Each row is a point on a landscape with many valleys, with its height.
A ball rolls from a point to whichever of its 2 nearest points has the largest drop for the distance, and stops where none of them is lower. Distance is the straight distance between rows; heights are no part of it.
k_198 h=563: 38,42,20,29,26,14,-25,34,-4,27,-8,-27,5,11,8,-22,2,-39,17,-8,-7,-14,22,23
k_693 h=199: 17,-32,27,-22,-20,-15,5,23,-41,-65,-42,-49,25,44,25,12,-18,-34,-21,8,32,3,33,-16
k_164 h=534: -10,-4,-29,4,7,-28,-12,13,-34,-38,-56,-22,53,28,20,59,18,-6,-23,53,0,22,24,-31
k_141 h=711: -51,-3,-26,-8,16,-36,77,0,-16,-15,27,-13,-13,-22,-63,-39,-22,-43,-39,14,-60,-26,-33,-6
k_383 h=419: 32,39,23,22,15,28,-3,-32,22,-5,-23,9,18,39,15,40,47,19,42,46,21,59,14,-34
k_245 h=461: 24,15,-7,-40,20,-41,21,62,59,-14,38,30,19,-50,-5,25,11,22,-6,7,-69,-19,48,-19
k_427 h=397: 17,25,8,-28,6,27,0,-37,4,49,-22,-2,-32,16,-1,-4,42,7,-66,-13,67,22,1,55
k_685 h=392: 12,-17,24,-24,-23,16,-32,-69,27,2,45,39,-24,-20,28,3,-9,13,13,-22,13,-6,-16,-2
k_546 h=396: 7,58,23,-26,-17,15,-59,-33,-9,70,21,100,16,-37,-3,-16,-22,-16,6,-18,47,25,18,1
k_630 h=547: -51,-15,-16,64,-40,6,31,-47,9,-8,26,18,-81,-45,5,13,-35,39,-13,-10,-32,-40,-40,-33
k_171 h=815: -41,-31,-7,3,8,8,-28,30,-16,-4,-5,2,9,7,-25,2,23,80,1,-26,-2,6,-18,-26
k_644 h=855: -25,15,-75,19,-24,-6,-38,52,13,2,-13,-13,10,8,-13,17,7,107,38,-16,-20,-11,-24,-46
k_181 h=424: -42,9,-8,33,-52,-1,42,-47,1,27,27,31,-74,-17,-9,-5,-1,2,-51,13,21,-41,-37,2
k_969 h=537: -26,-1,-23,-40,-2,-39,-30,51,15,16,38,28,8,-1,7,-11,20,22,-44,-21,-12,6,-14,-8
k_353 h=266: 22,-52,55,-34,16,-13,-25,54,-42,-33,0,-31,18,36,0,-27,-23,-24,-10,-22,16,9,14,-16
k_736 h=476: 34,43,17,0,54,20,-12,23,24,-5,2,-14,8,14,8,84,79,26,18,36,19,36,23,-57
k_285 h=470: 0,-1,14,-4,17,5,-56,5,15,28,37,35,-33,-25,-3,5,26,14,-9,-7,-2,-10,-13,-7
k_207 h=410: -16,-61,49,13,-36,42,-8,-25,-4,31,-30,46,15,16,5,-28,-41,57,35,-29,-21,-15,-27,19
k_870 h=545: 28,-9,0,-24,-45,-19,56,-2,32,7,19,-20,-41,4,-46,8,54,11,-5,5,5,-35,0,-21
k_314 h=358: 0,-56,52,16,-51,31,10,-36,0,9,-13,39,9,44,19,-24,-31,-3,-19,-9,20,10,-26,21
k_140 h=716: -12,7,23,58,-24,25,22,11,22,-6,-21,-10,10,20,-24,22,-10,13,67,22,-71,-32,-15,-64
k_431 h=601: -23,4,-22,46,2,21,8,-11,-2,-42,0,-43,-37,-3,1,-33,-2,16,11,-29,-7,22,-35,84
k_346 h=632: 5,-26,54,31,64,11,-39,-14,5,-22,25,7,16,-45,58,-21,-21,-36,-4,-3,-34,1,14,28
k_567 h=575: 2,14,-7,4,-14,-18,-35,7,-18,-14,-49,13,49,15,3,32,-23,-33,25,42,-17,-1,31,-39
k_27 h=559: 5,2,6,37,29,55,5,-16,-36,-33,-43,-79,-38,-27,-18,-44,-20,-4,57,-18,-15,15,-36,47
k_402 h=335: -24,14,10,-25,5,21,7,-8,-7,1,31,25,-45,-32,-9,-17,23,-4,-51,-31,37,22,9,69
k_503 h=486: -21,29,-19,38,32,-4,19,6,-38,-61,-24,-18,34,9,17,76,27,-47,-29,51,3,55,6,-2
k_109 h=366: 39,-61,49,-16,16,42,-2,-55,-42,-16,-25,-24,2,-35,17,-15,-24,-34,9,0,-10,-16,6,23
k_20 h=475: 48,11,-4,7,-6,4,38,41,60,50,-56,1,26,65,-7,11,59,82,-9,0,30,24,39,28
k_498 h=569: 39,0,13,-46,7,-50,14,24,-40,-3,-6,-21,18,0,-35,-3,-2,-77,-2,33,9,-31,9,-53
k_935 h=504: 9,79,3,-52,17,-13,-19,-8,-26,9,32,37,23,-4,4,13,-19,-62,-17,-18,53,28,43,10
k_887 h=425: -52,28,-43,12,33,-35,5,8,-40,-42,10,-18,4,14,34,54,-4,-48,-81,23,37,22,7,16
k_971 h=304: 15,-8,57,-3,-19,22,-14,-5,-23,0,-8,38,21,49,27,-27,-37,-21,9,-26,52,41,31,43
k_105 h=234: 3,12,40,-13,15,4,-31,9,-26,26,24,45,27,31,1,-51,-17,-27,-2,-27,30,19,-19,-7
k_257 h=600: 15,14,45,36,50,13,-10,1,3,7,30,-12,-25,-23,17,-28,8,-72,-16,-6,4,-9,20,57
k_769 h=707: -18,-38,-32,29,38,-33,-10,-32,14,14,34,15,-37,-67,18,-2,-42,-12,-41,8,-49,-51,-58,-16
k_946 h=602: 41,-3,-3,-39,-16,-17,-11,28,-4,23,-33,-11,42,25,-11,-1,-21,-56,7,10,-18,-20,47,-23
k_943 h=469: 19,16,9,-13,2,-15,-17,88,-5,37,27,-21,36,76,-15,-46,-2,-6,37,-19,-21,2,-7,-26
k_955 h=539: 24,27,9,-55,24,-31,-7,19,-31,-22,4,-34,24,-11,-2,11,-6,-84,-33,10,36,-2,32,6
k_175 h=307: 49,-40,51,15,29,36,-37,-74,-10,18,-14,-22,-18,-46,17,3,22,7,27,23,28,-13,-21,7
k_741 h=554: 11,20,-13,-37,7,-2,3,60,35,2,7,10,-12,-57,-22,50,50,53,17,6,-18,-45,52,-43
k_712 h=677: -61,-10,-36,-11,22,-26,61,-48,5,-24,34,-11,-17,-44,-30,-14,-7,0,-25,8,-34,24,-40,22
k_18 h=463: -25,44,-29,-37,-29,-34,56,12,9,2,53,20,-42,-12,-45,4,15,-7,2,18,-8,-15,9,-20
k_513 h=468: 32,-20,-40,-24,-24,-36,46,35,71,51,23,-16,-16,3,-14,33,37,29,1,4,-30,-46,27,-18
k_395 h=336: 6,-43,27,-13,36,-12,-18,72,-22,-4,-21,-44,5,11,-11,-59,-33,-11,4,-13,-43,-14,-20,-10
k_879 h=406: -11,-6,12,10,33,-8,-41,74,-28,-3,-23,-3,55,59,5,-32,-19,9,25,-15,-43,5,-2,-17
k_728 h=646: -8,12,-9,12,-22,-3,3,37,14,12,5,8,-7,-38,-19,31,7,9,45,3,-57,-24,27,-64
k_239 h=666: -34,-35,15,60,56,-14,-45,-16,4,-21,39,13,4,-65,45,-12,-48,-18,-30,5,-66,-19,-25,-3
k_433 h=739: -33,3,1,-40,2,2,76,-8,-30,-26,1,-15,16,-20,-65,-23,-21,-62,-6,0,-28,-14,13,33
k_950 h=763: -5,47,-4,68,-21,20,-15,7,32,15,-2,18,25,34,-6,-17,28,7,53,25,-31,2,-37,-51
k_806 h=251: -18,-25,-38,15,-1,-39,13,26,41,-11,-1,-13,14,17,15,-20,-21,16,18,-3,-45,-1,-10,19
k_340 h=462: 9,-36,4,-13,-35,18,-16,-41,-9,1,-10,13,31,18,3,-36,-36,59,78,-16,-17,-3,-41,-19
k_933 h=764: -18,-3,12,-25,-22,18,21,23,-35,-41,-35,-17,29,-27,-56,-17,-4,-1,13,-12,-23,-1,20,12
k_555 h=210: -13,-11,-20,-5,-38,-2,49,-23,3,-13,-41,-14,6,9,-9,21,-18,-72,-74,-7,44,2,37,68
k_716 h=316: 2,33,-4,-29,1,-2,-81,-45,-10,46,30,54,35,6,18,-34,-42,-46,27,-20,19,11,-22,8
k_758 h=404: 42,-60,25,13,3,30,-16,-45,-20,16,-52,-21,-2,44,29,-26,-14,-19,-8,8,27,-14,-21,20
k_924 h=460: 1,71,0,-67,-44,-15,-35,-23,-5,23,23,59,36,5,-3,-2,-1,-3,26,-22,62,38,23,-7
k_997 h=367: 75,13,44,20,26,57,-12,-73,35,10,-36,1,10,-15,22,37,39,3,42,39,28,23,7,-13
k_636 h=801: -3,13,-37,33,-43,4,-4,-27,19,10,0,-8,-21,5,3,-35,-10,-2,22,7,-2,11,-38,-27
k_812 h=787: -15,-37,8,-37,-8,20,-25,-21,-33,-13,-28,10,12,-37,-22,17,-7,33,2,-11,-6,-6,5,-12
k_560 h=117: 0,-42,-9,-9,1,2,12,-10,-32,-31,-68,-36,14,33,11,-8,-36,-61,-57,3,46,9,6,29
k_373 h=305: -21,-10,-12,-9,-63,-14,16,-49,22,13,38,45,-28,-10,19,7,-14,-2,-30,-27,32,-1,4,15
k_957 h=513: 17,-17,13,22,-4,42,6,-28,-12,-22,-29,-42,-6,11,-1,-21,-7,28,95,7,-39,-5,-22,10
k_613 h=294: 6,-19,-24,5,-1,7,53,-3,-5,-37,-31,-37,-15,26,15,48,13,-12,-67,25,39,34,31,64
k_192 h=643: -70,2,-40,25,-19,-13,25,-24,-16,-48,1,-24,-27,-37,5,-23,-38,10,-6,-24,-18,31,-40,18
k_929 h=536: 5,1,8,14,60,-11,-34,13,-12,-50,19,-1,3,-15,47,77,56,37,2,32,16,14,24,-59
k_570 h=230: -38,58,23,-36,-24,-1,41,-9,-6,14,63,48,-59,-29,-51,-3,23,-24,-55,-12,47,-12,22,35
k_282 h=360: -19,10,-30,13,-11,1,-3,-29,-17,-36,0,-43,-7,29,46,28,25,-21,-41,12,57,44,-10,37
k_328 h=365: -23,-8,-12,7,27,-13,18,41,66,1,30,19,32,-9,1,6,26,53,-8,-10,-55,15,36,20
k_888 h=645: -19,-40,-36,37,21,-25,20,-18,21,-5,26,-14,-75,-65,-18,5,-24,44,-8,-2,-28,-53,-57,-65
k_656 h=436: 37,14,-18,-24,-10,11,25,0,42,55,-26,22,25,44,-10,-4,27,34,-53,-11,49,36,25,57
k_920 h=521: 59,14,21,21,21,13,-14,82,19,29,8,-22,8,56,39,-52,-2,-10,65,-15,-22,3,9,26
k_742 h=364: 5,-56,-52,-13,-18,-39,36,34,41,21,9,-24,17,15,-4,-20,19,71,8,-23,-29,-48,-15,8
k_33 h=865: 4,-6,-60,33,0,24,-41,16,-9,9,-53,-29,-23,22,20,37,3,94,73,-6,12,-17,-23,-44
k_708 h=352: -5,63,5,-56,-27,-25,49,-34,11,36,53,65,-18,-43,-43,36,3,-19,-22,7,30,-15,36,-2
k_983 h=834: -4,25,-53,73,-14,8,-31,4,-1,13,-8,-23,-46,13,24,-5,15,53,44,16,21,-8,-43,-12

For each start below, name the point where the ball stops.
k_239 -> k_560
k_955 -> k_105
k_983 -> k_806
k_164 -> k_560

For each start below, name every point that the ball comes to, in order.
k_946 -> k_498, k_955, k_935, k_924, k_546, k_716, k_105
k_33 -> k_983, k_636, k_950, k_140, k_728, k_741, k_245, k_328, k_806
k_567 -> k_164, k_503, k_887, k_282, k_613, k_555, k_560
